The views of a scene show one set of named points, each view turned or mirrored, shifted and resized as a whole, with a little noise and some points left out.

Scene 1
View 1
Fek: [  0 -22  -2  -2  16  12   4   1   5  -5 -28   2 -36  -7 -20  -7  -6  17
 -13 -25 -33]
bado: [-24 -15  -3  -8  15  28  21  -3  16  -5 -16  -4  -9  -1  -7   0  -9  21
  -2 -24 -51]
dodep: [ -4 -15   2  -4  -7   8  16   0  -6  -1  -8  19 -18  -3 -16 -10 -15  21
  -8 -36 -19]
Mota: [ -1 -13   3   2  -6  14  14  -3  -4  -4 -12  16 -16  -2 -14 -10  -7  12
   2 -28 -21]
vaber: [ 11  -2  11  -2  -1  15  21   7  -7 -10 -34  14 -37   3 -12 -17   0   0
 -12  -3 -18]
tof: [ -2   5  15   6  -8  35  28  11   4  -3 -18  17 -12   4   0 -18  -7  -2
  12   4 -28]
Rogeb: [  0  -9   6  -6  -9   9  23  -8 -13  -7 -17  22 -16   9 -10 -10  -4   9
  -4 -23 -11]
voda: [-18  -8  -1 -14   4  15  29 -15  -2 -17 -21   1  -9   8  -6  -1   4  12
  -6 -23 -38]
Rol: [ -7   1  14   2  -5  33  27  16   8   5 -14  20 -13   2  -1 -18 -19   8
   5  -4 -26]
mub: [ -2 -24 -10   6   1   7   1 -27  -4 -19 -14  -2 -14  -7 -21   1  16   8
  11 -40 -37]
Gagi: [-10 -15   1 -16   6   9  23 -19  -6  -8 -23  15 -13  18  -7  -2  -2  12
  -6 -23 -20]
kipaz: [ -1  -4   5  10 -11  24  18  -1  -1 -10 -10  11 -10  -5  -9 -13   1   2
  14 -17 -31]
Dom: [-16  -2   5 -15  -4  16  35   6  -4  -8 -17  10 -15   2  -7  -9 -13  19
 -18 -22 -30]
rog: [ -9 -15  -2 -12  -6   1  22 -15 -13 -12 -13  13 -14   3 -15  -3  -3  19
 -12 -40 -21]
zisi: [ -4 -15   4 -13  -2   5  21 -21 -12  -7 -19  24 -12  20  -7  -4  -3  10
  -3 -26  -8]
Tapi: [ -6 -15   1 -11  -5   5  20  -9 -10  -8 -15  16 -17   5 -15  -5  -8  18
 -11 -35 -18]
mik: [-12   4   9   0 -15  27  33   8  -1  -5  -6  16  -4   0  -3 -15 -11  10
   4 -15 -29]
fegaz: [ -5   3  10   6 -18  24  27  17  -3  -5  -5  15 -13 -11 -10 -18 -13  12
   1 -19 -29]
pevuk: [  1   4  14   5 -21  23  28   3  -8  -4  -8  27  -6   5  -3 -18  -7   1
  12 -11 -14]
Nobor: [ -6  16  19  -8 -18  25  45  20  -8  -6 -18  23 -16   6   1 -21 -14   5
 -11   0 -18]
View 2
vaber: [ 12   0   5  -7  15 -35  32  -8 -17   1 -16 -25  -5 -17  26 -29   7  15
  10   5 -18]
zisi: [-25  20   2   4  -9   9  40 -11   2  12 -18  -1  19  18  35 -24  13  15
   6 -21 -31]
mub: [-64  16  -6 -15 -15   7 -11 -18 -38   6  32  -5  16 -13  34 -24  -6   8
 -10 -31 -26]
Nobor: [ 11  21 -17 -16  13 -24  60  15   6   3 -31 -43 -19   3  -5 -38  26   2
   9   0 -10]
Fek: [  5  17  11  -9   2   0   4 -25 -36  25   9  -7   7 -34  25 -41 -17   8
 -10  -8 -19]
rog: [-32  28  10 -15  -6  25  24  -9  -4  13  -9  -2   1   4  31 -23   0   4
  -5 -32 -10]
Rol: [ 15  28 -35 -14  -2 -22  52   5 -12  23  -3 -41   5  -8 -16 -54  21   0
  -2  -2 -23]
Rogeb: [-16  16  -2 -11  -4  -5  41  -5  -2  10 -13 -14  12   8  28 -24  13  10
   4 -23 -17]
kipaz: [-28  16 -29 -22  -5 -24  27   2 -23   7  16 -35   8  -7   4 -35  17   3
  -3 -19 -21]
pevuk: [-15  16 -31 -24  -4 -31  59  11  -1   7  -7 -40  11  12   3 -31  33   3
   4 -22 -17]
Tapi: [-17  26   7 -14  -5  16  29 -10  -5  19  -9  -5   6   1  27 -27   2   6
  -4 -28 -13]
mik: [-13  31 -31 -22  -3  -9  45  11  -5  12  -3 -39  -7   1 -13 -44  22  -3
  -4 -15 -13]
dodep: [ -5  27   2 -27  -7   9  35  -8  -6  29  -2 -13  14  -6  20 -31   2   1
 -10 -36  -5]
tof: [  0  17 -40  -9   2 -38  46   7 -17   7  -1 -47   0  -5 -12 -48  27   5
   4   4 -29]
bado: [-21  45 -24   1  -7  23   5  -9 -31  22  15 -19 -12 -20 -15 -61  -4  -2
 -14   2 -31]
fegaz: [ -2  25 -23 -38   1 -17  42   9 -10  16   3 -42  -6 -11  -8 -41  15  -7
  -8 -23   1]
Gagi: [-24  27  -2  11  -6  18  29 -13  -7  12 -14  -2   8   9  25 -33   6  13
   2  -9 -35]
View 3
dodep: [ -2  46 -30 -20  -3   2  10   7 -30  21  19  13 -17 -35  -7  16  18 -18
  30  -4   8]
voda: [ -8  41 -50 -21  18   7   7 -13  -6  -3  25  15 -35 -37   2  29  13  15
  15 -28   6]
mik: [-15  13 -23  -8  -8 -11  -2   1  -7  15  12  19 -37 -27  15  21  30  -4
  23 -24   1]
bado: [ -2  24 -48 -11  10   2   0   3 -13   3  41   3 -18 -36  10  18  10  31
  13 -40  14]
Fek: [ 15  47 -43 -31  11 -13   8   3 -31  11  29  16   9 -47 -20  10  12  16
  14 -15   4]
kipaz: [ -9  30 -18 -20  -1 -12   2   7  -5  23  11  11 -31 -31  -7  24  38  12
  11 -24 -10]
Rogeb: [ -5  44 -29 -26   2   1  18  -5 -18   8   5  25 -29 -38  -7  28  29 -16
  20  -4  -3]
rog: [ -7  63 -41 -25  11  15  12  -7 -20  13  18  13 -31 -36  -9  24  12 -15
  28  -7   8]
Gagi: [ -3  45 -45 -24  12  14  25 -10 -19  -9  17  20 -29 -45  -2  34  20  -3
  13 -11   5]
Dom: [ -6  28 -45 -15   4  -7   0 -12 -18   3  21  27 -25 -34  13  16   9 -11
  31 -19  12]
Rol: [ -4  -5 -20  -8 -14 -22   6   9 -17   7  14  25 -19 -34  16  19  37   0
  16 -22  -2]
Tapi: [ -3  54 -39 -24   7   8  14  -4 -25  11  17  17 -24 -37  -7  22  16 -15
  27  -5   7]
Mota: [ -3  41 -25 -22  -2  -2  10   8 -21  20  15  12 -20 -35 -10  20  28  -3
  19 -11  -1]
pevuk: [-16  17 -10 -15 -12 -12  11   2  -7  17  -2  24 -40 -30   5  29  46 -15
  18 -12 -11]
mub: [ -5  76 -34 -34  19  14  10   5  -9  27  25 -10 -27 -36 -32  27  22  28
   7 -22  -5]
Nobor: [-11   1 -27 -12  -7 -31  -3 -16  -8   1  -3  49 -34 -32  22  21  32 -22
  29 -16  -3]
zisi: [ -4  49 -35 -26   7  16  31  -8 -21  -4   8  22 -34 -44  -7  37  28 -17
  16   0   0]
vaber: [  8  29 -31 -35   7 -34   7 -13 -17   2   0  45  -9 -46 -12  18  31  -3
  13  -9 -14]
View 4
tof: [  2 -17  19  19 -11  -5  -9 -21  22   0  -7  -1   6 -10   6 -13 -11   9
  -3  -7   5]
vaber: [  5 -27  12  -2   0 -18   3 -39  11  -5 -18 -16  10 -14  22 -27   8   3
  -4  -4  -2]
rog: [ 26 -17  -8  -2   9  -8  16  -9 -17  -9  -4  -8   4  14  18 -21  13 -15
   6  -7 -11]
Dom: [ 11 -21   0   7  10 -12  -5  -6   3 -18   5 -10  -3   1  21 -25   6  -6
  10 -17  -2]
bado: [ 16  -8  -8   7  -6 -13 -16  -9 -10 -35   9  -9  -3  -9   3  -5 -13  -8
  14  -5   3]
dodep: [ 20 -12   4   5  14  -8  12  -3 -13 -12  -6 -10   9   9  22 -28   3   1
  -1   2  -9]
pevuk: [  9 -15  19  21  -3   5   8  -8  15  13  -9   5  10   7  10 -19  -3   6
  -8  -6  -2]
voda: [ 20 -18 -11   1  -5 -10  -2 -19  -8 -17   2  -7  -5   0   6  -7   5 -18
  13 -14  -2]
mub: [ 35 -10 -13  -3 -14 -14  21 -21 -28 -14  -8  -8  18   3   1  -1  -7 -23
   6  15 -16]
Nobor: [ -3 -30  20  19   5  -9  -6 -14  32   4  -1  -3   1  -4  22 -31   7   6
   1 -23   2]
Gagi: [ 22 -14  -6  -6   5   0   3 -24 -13  -9 -10  -9  -8   7   9 -12  15  -7
   4 -13   1]
fegaz: [  7 -19  15  21   2 -12   3   0  13  -6   2  -3  15  -2  18 -26 -12   2
   0  -1  -6]
Mota: [ 19 -12   5   6   3  -7  11 -12  -9  -8  -9  -7  12   4  15 -19  -2   0
  -2   5  -8]
Tapi: [ 22 -15  -3  -1  11  -7  12 -12 -14 -10  -7  -9   4  10  19 -23  11  -6
   2  -5  -8]
Rol: [  2 -14  21  20   3  -3 -10  -8  16  -7  -4  -4   5  -6  13 -23  -9  16
  -4  -6   5]

Which points are out of place in each view (at most two, in the order of its rows)? Write none if all are in place.
view 1 | bado
view 2 | Nobor
view 3 | none
view 4 | pevuk, Rol
